Points on a hilly landscape, in no order, each with its height.
From any point a ball rolls to the lowest of the 2 points nearest to it. It stops when none of these is lower. Distance is the straight distance between rows; heights are no part of it.
z_950 h=280: [116 119 140 143 128  83 164 108 189 136  78  97 121 125  60 107 125 143
 108 116  53 118 145 118 131 116 120 150 109 134 156 101 122 127  85 105
 127 152 160 175 143 120  99  62  78  80 131 181 154 159  87 173 147 151
 110  88 137 134 119 125 101  64 140 108 164 144 119 152 183]
z_177 h=714: [159 166  85  90  87 156  78 140 130 107 151 113 136  82 157 160  75 115
 126  84 110 108 143 169 119 130 100 186 110 143 109 124  97 114 189  90
 168 152  64 133 147 176 152 131 132 176 149 147 131 116 154  55  52  97
 186  93 116 125  54 140 139 183 127 123 182 108 163 139 164]
z_659 h=468: [134 154 164 128 122 130 122 106 109 132 122  89 150 103  88 108 154 143
 109 149 146 103 104 143 150 158 167 127 120 122 130 126 176  82  94 143
  94 115 166 121 110 109  63 103 110 109 117 157 121 117 115 176 157 127
 121 127 130 160 141 114 119  93 139 147 107 133 138 102 134]
z_631 h=511: [116 144  90 117 148 131 151 120  98 105 180 182 106 128 180 126  97 142
 129  99 118 140 122 121  85 153 113 119 152 132 140 112  89 147 222 116
 174 136  95  91 130 117 200 153 181 146 133  85  99  91 140  42  88  90
 161 116 153 131 121 141 136 173 117 101  89 154 152 127 118]
z_224 h=378: [ 95 127 106 187 112 104 187  95  90  93 170 147  79 145 159 160 156 155
 195 142 135 122  94  81 110 139 143  95 157 127  85  88 102 131 148 131
 113  88 141 106 114  59 140 139 159 156  82  90 127 112 124  72 140 112
 141 186 117 124 162 140 146 123 113 132  77 123 105 107 135]
z_560 h=629: [166 141 111  68 143 145 101 127 111 159 121 103 177  60 111 139 129 117
  84 160 225 160 116 172 108 143 127 108  99 125 108 156 115  96 125 155
  85  79 126 120 140 146  94 121 100  88 116 148 152 139 173 148 101 123
 160 130 115 124 140 140 131 152 121 159 130 139 158  83 112]
z_271 h=631: [105 127 139 157 136 132 123 167 159 193  86 128 104 217 141 135 111 120
 162  76  49  83 117  89 163 108  91 116 121 116 170 128 120 132 134  79
 122 183 103 185 159 159 146 122 118 147 134  90 102 136  75 150 193 162
 100 111 108 142  80 118 144  91 107 111 138 110 132 161 141]
z_556 h=455: [177 167 110  73 123 144 102 149 123 147 104 141 143 160 177  94  48 118
  59 108 145 128 191 151 134 117  84 139 161 115 165 141 149 147 116 108
 161 132 122 125 156 160 171 187 107 128 152 105  92 129 152 140 104 133
 156  61 133 130 104 121 122 171  75  99 149 132 181 120 154]
z_523 h=371: [177 167 102  96 119 147 106 123 132 153 109 131 132 150 200  91  49 122
  97 106 143  95 155 144 166 130  76 156 173 125 159 146 138 135 127 121
 156 155  81 152 175 187 155 157 118 123 180  98  93 130 140  97  87 116
 154  72 155 118  85 112 121 161  68 105 111 145 171 152 135]
z_516 h=389: [148 149 132 114 118 121 144  82 113 166 160 159 129 103 191 124 105 121
 125 136 196 137  95 134 174 129 133 145 166 136 120 154 131 142  81 136
 120 166  72 146 164 179 113 113 112  97 154 115 105 150 100 108  83 108
 124 156 195 105 168  87 109 142 110 114  61 143 139 118  86]
z_426 h=516: [122 117 148 162 134 131 139 113  53 123 135 122 126 160 129 152 151 137
 134 168 113 117 129  97 139 154 143  47 149 122 118  82 187 106 143 156
 136  75 182 125 115  94  95 167 163 139  83 109  96 115 158 126 187 133
 131 147  95 126 130 105 151 114 102 153 130 130 129  94 124]
z_832 h=539: [143 145 113 122  79 141 107  95 122 129 190 119 139  46 170 143  99 140
 139 136 183 128  97 134 140 163 128 141 112 133 107 129  97 114 169 119
 145 121  60 147 143 144 128  95 138 111 145 107 127 141 140  82  49  82
 170 142 132 108 121 117 127 158 126 157 113 156 167 130 108]
z_828 h=711: [179 139  87  56 112 133  89 162 124 120  98 128 164 103 164 169  67  80
  87  81 142 148 173 178  95  89 106 189 104 128 120 130 106 155 150  86
 172 137 104 100 143 173 157 141  88 159 120 165 143 136 154 117  66 123
 189  82 101 147  84 143 117 163 101 131 204  80 158 104 166]
z_637 h=657: [110 116 120 128  98 110 132  94 193  94 153  88 131  39  67 107 114 130
 198 127 149 135  43 114 130 132 127 181 131 154 118 165  91 128 102 122
 129 130  63 127 117 125  92  67 129 141 150 131 141 135  97  71  30  79
 122 173 138 105 149 136 122 122 161 128 108 138 118 154 111]
z_279 h=198: [152 124 118 101 126 124 114 146 156 134 129 130 133 163 169 145  98 116
  79 111 111 103 162 177 107  97  94 163 114 114 151 164 148 157 111 107
 136 157 112 148 138 147 162 142  97 150 146 150 128 135 106 159 113 160
 125  91 127 143  99 141 135 137  95 136 164 112 132 163 139]
z_997 h=707: [115 121 112 141 107 115 105  89 187 112 168  97 120  62  79 119 105 130
 187 120 122 115  61 143 142 133 111 179 113 158 127 170 106 122 130 114
 141 134  65 154 140 134 108  57 133 151 158 147 152 135 106  76  40  96
 124 152 133 113 102 151 151 128 145 121 134 144 122 176 138]
z_10 h=390: [119 127 123 129 129 128 137 115 107  74 151 120 147 104 114 136 140 120
 149 175 188 130  90 153  98 146 149 127 123 138 101 147 105 124 106 157
  81 101 147  91 119  84 137 117 137 128 114 122 150 124 149 113 115 131
 130 169 108 108 171 171 123 139 144 148 104 129 127  99 103]
z_929 h=660: [154 151  94 111  88 160  84 105 126 112 176 107 140  66 156 161  84 134
 131 119 151 118 126 164 129 150 105 160  98 128 112 131 104 119 183 116
 156 119  74 151 145 138 146 117 136 154 139 127 135 136 148  81  55 100
 179 111 111 127  85 139 141 166 124 149 160 136 163 144 138]
z_704 h=515: [123 115 126 140 148 131 133 120 101 108 155 161 123 160 153 161 130 111
 123 151 135 137 118 139  98 117 132 110 125 117 142 132 131 152 147 146
 130 119 141 123 138  75 184 159 163 160 114 111 125 114 126 115 137 153
 126 149 116 119 138 162 135 151 124 131 129 118 121 132  96]
z_527 h=197: [136  83 153 117 132 126 110 161 120 136 119 145 122 187 145 155 159 113
 102 151  85 135 181 124 112  98 121 124 111  94 135 132 153 149 118 111
 150 134 153 146 111 100 161 174 112 122 117 145 133 145 114 191 184 158
 108 120  99 131 118 106 127 125 129 168 186 112 121 158 116]
z_325 h=481: [119  50 134 123 124  95 172 165 184 126  74 156  92 130  91 121 173 147
  92 111  30 163 222  88 102  67 130 149 113 119 116 136 104 153 117  81
 159 143 111 160  85 140 159 110  74  55 126 190 172 163 111 196 168 139
  71  96 157 101 150  86 104  71 156 145 225 118  97 154 170]
z_860 h=563: [154 134 113  71 148 156 113 133 117 168  90  66 175  64  74 119 172 139
 105 142 224 162 108 174 104 134 136 106 109 145 109 152 131  69 126 155
  49  76 145 103 106 164  54 123  93 104 124 158 145 103 180 175 129 122
 135 131 107 151 132 127 128 145 156 173 118 157 146  82 101]
z_549 h=308: [155 128 128 111 132 122 112 120 140 139 137 119 146 130 144 128 117 126
  70 144 155 122 149 176 119 123 113 145 108 106 138 157 154 134  98 142
 120 131 135 149 141 125 124 130  94 116 132 160 131 154 106 180 117 149
 124 111 144 145 122 148 131 126 101 143 146 123 137 147 136]
z_788 h=127: [120 139 159 156 149 116 169 136 139 166 105 130 113 177 119  99 143 117
 124 110 125 134 115 117 175 125 156 108 142  83 140 122 152 139  61 143
  83 168 129 156 130 109 134 104 114 126 116 137 129 151  71 204 169 155
 101 151 194 156 145 112 126 102 157  70  99  86 111 136 155]
z_418 h=439: [ 91 129 118 170  89 116 145  95 139 103 209 144  99  90 168 140 144 169
 195  99 119 102 103 106 125 156 119 154 135 139 110 127  82 122 168  99
 148 134  80 140 112 121 143  73 170 173 154 111 138 110 122  40  81  66
 155 185 138 120 131 145 144 145 136 134  70 139 107 176 129]
z_170 h=249: [156 140  97 108 144 136 122 111 142 153 116 141 133 141 195 122  76 107
 106 112 158  96 125 160 156 109  95 157 162 129 155 171 127 144 119 126
 134 183  57 151 182 187 162 114 118 127 171 129 110 134 114 103  83 135
 136 101 184 133  99 121 128 147  89 109  92 130 143 175 119]
z_774 h=688: [107 146 131 171 129 112 109 117 179 155 137 130 112 157 116 123 111 129
 172 107  53  77  99 133 157 116  97 174 104 147 150 147 120 132 136  89
 127 160 100 183 155 163 118  70 122 155 167 126 151 130  81  95 152 144
 119 105 112 137  73 141 149  98  97  99 134 132 112 176 159]
z_995 h=289: [138 138 130  91 131 122 134 119 124 115 139 140 157  83 113 114 136 110
 120 161 224 148  91 159 101 131 152 133 126 125 112 171 100 109  87 157
  72 121 123  97 120 125 110 106 113 103 129 129 142 138 122 114  79 131
 129 170 139 104 184 153 114 146 148 141  85 125 128  83 101]
z_692 h=175: [108 122 122 145 131  85 138 119 183 151  96 121 110 159  92 123 110 137
 130 108  33 104 147 127 141 114  90 155  98 145 150 126 135 144  99  76
 125 154 122 201 148 158 116  75  71 107 154 162 148 150  79 163 166 159
 107  72 111 139  89 116 118  77 102 119 168 138 118 163 188]
z_649 h=576: [114 119 167 158 148 124 140 134  58 125 118 107 143 152  95 143 170 119
 141 157 102 112 123 109 149 152 174  69 143 125 110  78 179  79 111 159
 108  97 181 107 110  89  80 147 151 122  79 137 118  98 152 149 205 134
 122 150  93 129 141  97 128  92 146 158 113 127 134  80 138]
z_514 h=377: [113  50 131 121 166 132 122 184 156  95 116 142 139 152  79 139 159  99
  86 148 143 173 167 151  66  63 166 117 104 121 116 175 117 161  96 179
 135 126 160 107  95 116 163 159 123 118 143 175 162 142 159 199 115 156
  90 144 143 107 152 184 102 131 147 134 143  90  78 166 120]
z_537 h=414: [113 151 100 132 153 149 175 130 125 143 151 160  93 158 177 134 112 129
 147  83 121 136 107  93 110 151  99  93 158 123 155 106 106 173 220 107
 158 141 121 109 131 118 189 172 191 178 120  71  83 108 117  63 109 111
 125 127 166 144 134 131 155 157 125  81  89 149 125 123  88]
z_456 h=89: [117 139 126 176 134 150 155 117  93 162 127 143  94 168 165 137 126 137
 152 126 125 129 126  66 134 153 112  54 165 104 146  77 170 142 186 136
 149 112 174 135 114 106 124 180 181 162  87  69  68 144 115 108 161 141
 114 139 128 135 133 104 168 130 104 108 128 130 117  87 114]
z_88 h=693: [163 161 121  83 123 149  83 116  87 145 144 133 172  80 137 124  89 125
  74 153 206 151 134 160 130 157 118  97 113 129 127 142 143 106 148 143
 132  80 119 124 153 143 115 134 105  99 118 114 122 130 169 130 106 106
 172 123 118 112 131 126 128 162  88 144 135 144 171  89 117]
z_750 h=306: [ 97 107 141 139 109 105 117 151 162 180  97 145 133 170 103 131 112 127
 143  91   5  93 171  86 153 121  94 129  89 126 145  93 139 124 116  57
 142 139 114 210 142 163 116 105  84 103 137 145 117 146  92 148 193 148
 111  67  66 139  87  83 104  62  94 145 178 134 130 136 177]
z_515 h=172: [104 143 125 183  91 119 156  86 112 110 195 137  87 119 180 145 145 178
 198 106 121 106  96  85 128 165 135 124 149 116 102  99 101 127 157 113
 138 114 126 138 116  86 126 101 171 159 106  90 127 125 110  62 131  89
 148 179 123 135 141 131 153 116 116 133  66 131 106 139 137]
z_251 h=78: [136 115 129  93 109 107 135 116 153 130 136 129 145  41 122 130 119 103
 139 153 220 150  60 131 113 106 146 159 141 133 109 161  78 117  83 142
  95 134  70 124 130 150  95  95 105  99 137 135 128 149 110  87  29 107
 137 157 156 104 174 133 103 141 145 137  85 138 129 102  92]
z_431 h=266: [106 131 144 132 157 125 162 162 137  96  87 126 137 141  67  66 188 107
 114 149 156 153 133 132 105 105 177 139 119 114 121 139 123 115  66 201
  75 143 172  80  88 102 111 124 114 109 126 153 161 138 113 192 135 148
  90 149 155 122 184 158 105 124 189 112 105  90  86 108 152]
z_429 h=75: [134 106 140 114 128 124 124 162 152 151 114 137 118 191 153 145 130 116
  99 115  81 109 162 137 111  91 105 135 114  99 156 152 150 159 113 101
 137 161 120 163 125 121 174 154 105 145 133 138 123 138  93 185 162 168
 105 102 120 142 107 124 134 124 119 142 171 109 120 168 131]
z_408 h=679: [158 119  99  86 133 133  90 136 130 109 135 153 156  93 153 168  80  97
  81 118 166 142 139 186  96 100 113 162 100 120 136 156 106 135 147 124
 158 135  99 116 148 133 168 127 117 143 125 160 144 133 151 110  70 138
 168 102 114 135 104 167 123 157 111 134 164 104 142 126 132]
z_17 h=507: [ 91 128 155 188 133 124 139 113 160 138 151 149 110 144 113 117 119 126
 185  80  91 104  69  87 157 114 133 158 138 110 149 127 113 144 114 109
 122 154 104 156 146 102 119  65 141 168 123 107 140 125  82  91 156 130
 106 166 133 135 136 152 122  90 131  74  97  99  94 152 132]
z_6 h=302: [109 148 126 185 147 136 178 114  84 142 149 157  73 160 151 150 144 127
 181 114 140 136 103  72 146 156 138  61 164  96 104  75 160 138 142 134
 113 115 163 118 106  96 105 156 174 152  61  88  99 133 109 107 164 143
 109 182 130 128 163  94 161 114 128 103  99 112 109  50 125]
z_244 h=590: [109 136 111 136 119 122 152 112 113 112 195 178 102 110 192 132 121 158
 152  85 124 121 117 116 112 159 108 142 144 136 135 122  80 132 200 103
 167 154  72 113 123 133 173 105 182 155 159  97 111  96 138  28  71  73
 163 156 160 129 122 135 132 168 125 117  73 155 130 155 113]
z_676 h=489: [109 134  81 168 113 104 174  87  74 104 169 152  93 146 170 160 139 163
 161 162 131 140 122 105  91 151 128  80 146 154 102  86 107 139 202 148
 133  78 139 101 125  77 171 170 160 145  99  80 118 111 149  72 134 105
 164 145 120 124 144 142 159 158  96 141  99 141 126 117 123]
z_246 h=216: [110 135 164 147 154 119 176 161 133 132  90 132 122 156  86  79 181 109
 112 134 126 148 136 114 136 105 182 119 127  91 128 114 141 115  62 177
  81 161 157 114 100  88 121 113 112 110 120 153 153 141  90 210 156 157
  97 144 179 136 167 129 107 107 191  84 112  89 102 115 167]
z_545 h=246: [129 136 153 149 143 131 141 140 133 173 120 139 102 194 151 122 126 112
 134 109 129 128 111 112 167 135 129  84 141  91 161 115 161 153 113 127
 106 160 136 158 139 107 161 145 156 153 106 104  93 147  81 173 168 163
 104 150 164 153 127 112 151 116 131  95 120 107 116 126 119]
z_613 h=548: [150 166 158 115  81 116 145  89 111 138 188 150 128  78 173 133 123 142
 138 139 201 143  88 119 155 158 151 134 149 141  98 132 118 125 104 116
 123 137  93 125 130 167  87 114 122  91 148  93 116 125 116  86  83  86
 141 181 161  88 172  75 111 145 122 138  63 158 152  88  84]
z_53 h=554: [ 89 142 154 174 132 115 165 108 183 124 104 137 125 124  63  88 109 113
 163  88  88 115  75  88 151 105 142 170 142 114 155 119 116 143  80 124
 115 153 117 148 137 100  95  47 124 148 121 130 157 137  79 106 146 128
 107 153 138 124 154 141  91  78 146  52 108  90  87 148 143]
z_242 h=316: [132 147 128 136 146 150 152 135 137 158 134 144  98 182 172 134 115 117
 140  92 128 126 103 105 146 138 106  90 151 108 168 116 135 170 175 108
 131 154 127 138 140 116 184 164 183 178 113  79  82 124  97 112 140 144
 109 141 158 145 123 127 163 140 125  89 111 127 120 127  87]
z_114 h=443: [128  42 150 123 145 112 139 189 157 123  94 153 103 141 102 132 195 133
  95 143  69 173 226  99 107  72 154 137 114  99  92 149 109 148 113 111
 155 144 136 137  66 120 162 143  87  60 131 177 173 164 115 215 182 143
  79 114 159 117 142  95 104  88 163 157 200 106  96 165 139]
z_705 h=341: [136 116 117 108  92 117 116 111 147 136 160 126 135  27 139 151 103 108
 148 143 202 143  65 131 126 125 130 159 120 137 110 144  72 116 128 126
 124 132  45 147 143 152 117  79 125 104 139 134 130 147 129  77  19  92
 157 146 147 103 131 126 114 147 140 146 117 149 151 124  97]
z_144 h=421: [104 119 153 127 116 103 143 112 178 142  38  65 153  79  35 113 155 148
 123 106  61 134 177 105 131 122 175 121  96 148 157  41 137  91  95 116
 132 129 190 112 140 115  82 100 122  70 101 187 137 114 144 163 149 151
 149  88 122 155 148  94  75  59 215 121 161 187 139 107 164]
z_879 h=396: [142 140 155 123 140 124 125 132 108 133 134 121 141 143 118 116 158 128
  83 163 149 130 138 154 126 141 149 112 111 111 132 133 171 111  91 161
 101 124 170 126 122 101 103 130 110 114 122 154 126 139 121 192 164 147
 111 134 140 139 142 133 128 113 129 149 132 120 135 120 131]
z_391 h=445: [122  85 126 109 161 137  99 183 108 102  90  75 156 108  74 156 205 135
 120 168 140 157 165 161 126 140 153 112 119 186  79  99 130  89 108 171
  82  91 197  80 107 139  70 150 100  94 119 177 149 100 212 211 202 134
  88 110  80 142 125 120 127 125 185 186 146 138 126 124 103]
z_764 h=574: [146 160 126 119 118 152 120 165 145 156 125 120 103 204 186 129 108 142
 138  86  47  64 118 106 132 128  74 136 137 125 149 135 117 138 164  84
 154 158 110 157 147 158 150 163 151 192 155  86 106 111 108  84 139 140
 119  93 107 118  67 141 163 140  94 108 136 128 140 160 123]
z_407 h=599: [100 132 144 150 114 114 146  96 182  84 133 113 132  83  63  93 116 127
 176 123 121 118  59 113 130 127 141 184 136 131 134 150 114 137  93 132
 118 132 108 127 118  90  97  64 129 153 133 129 150 131  86  90  95 107
 111 163 130 121 160 152 105  96 150  99 100 111  94 145 127]
z_204 h=568: [128 125  94 131 164 141 142 116  82 125 135 170 121 179 151 153 118 106
 120 164 124 163 146 125  88 126 119  80 142 132 140 109 135 165 192 145
 150 104 162 104 137 102 199 219 172 143 112  89 110 110 144 112 154 145
 130 121 115 110 134 132 154 180 118 120 148 130 137 112  92]
z_280 h=604: [127 144 130 116 132 149 131 189 160 178  81 111  95 229 164 137 112 123
 149  76  48  70 115  91 151 112  72 109 138 122 164 147 120 141 146  66
 134 172 105 170 150 164 162 167 133 173 143  81  96 120  95 131 161 155
  94 101 112 125  71 125 165 119 107 109 140 111 146 162 113]
z_461 h=607: [147 141  95  87 158 146 104 137  94 119 137 170 143 162 155 130  79  99
  80 139 121 172 165 146  92 123 113 109 141 129 146 125 130 167 175 133
 175 118 148  84 147 123 205 211 154 135 119  98 114 111 155 117 134 138
 157  83 106 110 123 137 141 187 110 113 156 126 170 104 115]
z_425 h=566: [114 133  73 140 132 118 145 102  82  90 176 165 118 128 169 156 109 152
 135 147 125 145 133 133  81 146 127 107 138 152 114 105  90 137 213 141
 154  94 114  93 136  92 204 169 161 143 113  88 119  96 157  64 103  95
 182 125 120 122 128 157 142 181 105 134 112 143 152 122 122]
z_540 h=53: [140 122 112 129 134 114 121  95 157 143 140 132 134 112 148 128  95 114
 122 124 155 103  98 164 145 109 111 177 140 126 147 183 125 136 104 130
 123 165  69 156 164 156 127  83 107 130 165 149 130 148  93 112  71 133
 117 129 176 136 120 143 126 127 107 117 103 125 113 172 121]
z_233 h=235: [125 116 120 130 137 118 151  91 147 144 142 145 135 113 152 121 106 115
 140 124 177 129  85 139 166  97 132 169 169 128 127 183 119 150  66 139
 108 173  56 151 161 171 122  86  99 117 168 145 125 151  87 110  69 124
 104 154 208 126 166 123 109 125 129  96  58 116 102 159  98]
z_931 h=420: [118 144 138 173 120 134 132 108 143 151 176 150  99 155 177 125 127 147
 178  79 102  93  83 104 163 138 108 147 140 118 150 136 111 142 152 104
 138 158  97 151 147 130 136  96 172 172 143  91 122 119  91  70 139 120
 119 160 145 140 118 143 151 111 107 103  89 124 106 158 118]
z_844 h=540: [141 179 152 133 109 124 162  89 102 114 188 163 112 117 159 121 134 148
 150 133 185 138  96 121 146 175 145 114 154 117 102 137 138 137 109 118
 108 130 131 111 116 120 104 119 152 120 125  90 120 120 110  86 124 114
 130 193 151 107 174  97 126 134 128 127  67 139 129  74 100]
z_785 h=300: [144 133 141 140 118 150 124 132  96 149 119 137 118 186 166 127 110 145
 113 139  97 118 152  86 131 140  93  80 152 102 161  98 172 142 167 122
 169 106 172 146 118 109 142 204 163 161 117  80  73 136 132 122 160 146
 126 103  99 131 108 113 157 151  92 125 163 144 137 118 115]
z_270 h=340: [111  59 104 110 177 131 123 185 158  78  99 121 160 116  49  98 156  96
  91 148 185 167 129 157  50  92 157 123 103 138 107 175  97 143  84 210
 103 109 167  78  91 136 130 153 133 110 140 168 156 143 177 170  80 131
  97 150 131 106 179 205  91 126 142 130 115  87  73 131 126]
z_984 h=366: [140  55 137 109 146 116  94 185 113 103 108 138 124 140 116 171 202 118
 110 188  92 168 217 124 127 115 157 137 125 128  70 124 129 141 105 128
 137  96 182 104  89 120 121 166  92  64 121 182 166 150 164 203 197 135
  96 127  93 117 127  90 114 117 150 193 186 118 113 160 103]
z_350 h=429: [133 169 156 164 122 135 157  97 100 138 172 150  94 147 160 122 135 147
 156 114 147 120  93  95 164 175 140  97 158  96 119 112 164 138 117 124
 116 126 152 133 115 107  94 123 172 138  97  88 100 130 104 105 161 126
 120 180 144 135 153  93 143 103 114 112  84 119 115  77 122]
z_937 h=661: [112 157 120 170 145 133 115 147 170 184 103 126 100 203 149 115 114 126
 185  88  49  68 106 112 177 116  82 159 113 148 155 148 117 128 131  87
 114 170  97 181 159 198 128  96 118 150 177  93 136 121  83 101 181 153
 119  97 122 143  69 128 154  90  75 100 109 128 128 177 150]
z_176 h=627: [147 172 141 110  95 145  89  98  75 133 155 136 155  91 139  92  73 158
  88 142 189 144 137 134 150 170 118  77 140 138 137 136 169 109 169 133
 162  69 122 122 140 153 112 143 126 116 132  81  92 114 175 110 103  87
 167 118 124 109 121 114 134 167  75 126 123 169 164  90 117]
z_564 h=457: [105 107 131 163 146 121 156 116  85  82 143 143 122 154 119 147 157 108
 158 176 146 134 100 125 106 120 151 108 132 128 104 121 123 135 112 164
  90 100 159 102 125  58 155 150 157 140  98 117 141 115 143 123 156 148
 111 175 107 103 165 162 125 132 140 135 110 111 108 110 109]
z_567 h=736: [182 168  83  57  89 140  82 155 134 126 101 103 145  91 161 159  57  88
 120  73 125 114 158 173 117 112  92 198 115 149 110 129 105 132 154  68
 158 163  73 126 152 201 133 134  94 169 152 165 130 129 147  73  49 101
 186  80 122 136  53 124 126 170 103 118 200  90 161 116 182]
z_813 h=355: [115 109 158 136 122  89 152 126 180 134  64  88 137 102  50 112 150 136
 107 128  49 134 166 104 124 115 152 139 102 127 150  63 127 108  93 114
 133 139 180 142 133  99  93  90  99  66 112 189 149 149 118 173 159 147
 125  88 129 135 144 110  86  55 182 126 173 155 132 128 168]
z_855 h=514: [135 161 120 146 113 143 109 128 146 147 171 133 109 149 190 121 116 145
 155  92  76  69 105 132 146 142  86 165 127 139 144 142 109 124 175 104
 150 161  85 152 149 163 143 110 166 178 172 106 131 108 112  51 113 115
 139 118 133 124  76 147 161 140  97 111 111 137 124 179 131]
z_206 h=411: [114  49 150 131 156 112 141 186 169  97  97 130 115 147  73 128 186 118
  87 154  96 174 193 117  84  64 163 134 109 111 104 152 109 149 101 153
 148 141 160 121  79 107 147 147  99  83 133 178 176 157 124 212 154 146
  82 122 157 110 147 148  98 104 166 143 179 100  82 167 132]
z_26 h=565: [102 124 155 154 149 126 139 144  84  97  89  97 154 128  72 117 187 116
 163 160 124 115 127 135 138 137 185 124 135 157 111  87 143  77  98 180
  69 114 184  72  93  92  83 127 124 113  95 144 148  99 170 165 197 147
 111 148  83 134 159 108 112 106 197 162  99 126 125  66 151]
z_278 h=720: [112 141 121 153 118 108  95  95 192 127 158 109 112 110  87 124 107 132
 183 118  72  97  86 147 153 125 101 182 100 166 136 164 118 125 138  92
 139 145  86 172 150 154 112  59 128 158 170 149 164 132  96  81  90 123
 125 123 115 127  71 152 161 120 119 101 148 145 113 180 166]
z_384 h=503: [128 116 116  95 152 163 104 144 111 124  87  48 161  85  62 128 188 148
 117 134 187 154 125 169 118 147 141 105 100 164 100 129 150  69 122 151
  76  83 168  86 100 149  51 124  98 117 114 162 141  83 192 198 170 132
 114 106  88 177 122 127 126 120 177 178 135 151 143 100  97]
z_367 h=482: [100  98 136 127 138 114 125 128 174 110  16  57 141  71  34  97 183 160
 135 122 105 156 174 123 129 122 175 131  97 175 148  57 139  88 114 156
 124 121 190  71 118 115  70 109 114  77  95 155 148 112 170 180 159 155
 131 101 112 171 157 104  86  90 238 137 157 176 129  95 164]
z_660 h=297: [140  64 153 113 138 125  98 168  86 127 109 149 129 169 133 165 181 116
 113 177  81 146 211 111 135 118 134 114 121 102 104 114 160 131 111 111
 156  99 171 127  97 108 133 183 108  93 112 153 134 144 148 186 206 137
 112 130  83 130 122  73 118 115 127 187 194 123 125 156 108]
z_336 h=644: [153 138  93  82 153 142  89 133  97 111 140 178 159 112 158 141  72  95
  72 128 166 164 147 169  96 119 117 129 117 130 142 141 107 140 164 136
 165 132 112  89 160 128 194 154 138 116 118 118 130 117 156 109 104 134
 178  97 113 119 120 155 122 171 105 121 147 108 165 102 129]
z_109 h=662: [133 162 156 130  74 159 107  85  77 111 161  97 144  99 134 111 107 175
 111 141 162 107 117 120 160 177 136  60 134 129 119 127 186  99 148 128
 153  68 146 127 115 135  88 122 147 141 120  97  93 105 164 122 129  91
 155 126 112 131 111 120 145 134  80 142 117 157 144 118 111]
z_912 h=567: [129 154 163 113  84 161 105  88  96 128 136  69 151  85  95 111 130 158
 113 136 167  88 100 134 170 168 151  88 119 126 113 139 191  72 108 122
 128  87 144 131 113 149  57 103 126 129 119 134 102  98 133 157 136 101
 135 113 120 156 111 111 126 105  98 149 114 147 148 125 106]
z_345 h=307: [104 105 120 114 171 128 139 175 130  84  88 125 154 132  63  69 182 100
 118 155 191 156 130 152  74 107 163 128 108 142 103 160  98 125  70 217
  59 129 179  62  88 137 121 143 125 107 139 151 159 134 158 176 113 137
  92 159 132  98 191 186 108 143 175 128 102  90  74 105 132]
z_395 h=525: [ 96 122 153 145 139 121 131 128 137 102  48  75 156  89  44  97 180 129
 151 143 118 127 144 131 136 132 186 147 112 159 139  76 142  84 104 170
  91 123 184  72  96  94  71 107 114  98  96 150 154 114 157 169 173 148
 124 120  99 162 166 107  90  99 220 141 119 146 123  77 166]
z_462 h=534: [162 169 143 105 100 145  83 118  94 139 131 139 146 133 155  86  57 152
  69 129 160 128 166 136 156 145  94 108 149 121 163 136 179 124 139 121
 166  90 139 130 141 152 131 173 123 133 147  96  79 120 169 125 111 112
 157  84 124 124 109 123 129 170  64 109 145 160 162 110 134]
z_393 h=408: [132  78 135 111 158 119  96 192 123 101 104 105 139 126  91 157 210 128
 100 184 123 173 191 147 117 122 159 130 118 157  72 115 117 119  98 168
 104 100 201  90 100 129  92 161  96  69 125 189 167 138 187 216 190 136
  88 118 102 113 132 125 125 126 169 186 165 125 114 136 111]
z_163 h=417: [135 121 138 144 105 146 113 111  62 112 135 125 131 161 150 150 124 159
 111 165 102 127 156 100 131 143 115  71 142 123 132  91 179 130 168 136
 166  63 176 129 118 104 125 199 147 152 105  96  93 120 171 124 165 126
 151 109  73 132 109 116 157 152  82 147 163 141 137 122 120]

Call two points neighbours if one is among the 2 nearest of the other. Go from one point of each pair to the other, from neighbour to neighbour, staying as low as possible. Name the highest point that can't be avoided.
z_931 / z_540 | z_271
z_456 / z_429 | z_109
z_540 / z_456 | z_613
z_515 / z_631 | z_425
z_692 / z_540 | z_649

Where does a ball stop that starts at each point below?
z_395 | z_692
z_325 | z_788
z_109 | z_429
z_278 | z_931
z_997 | z_931
z_114 | z_788
z_408 | z_251
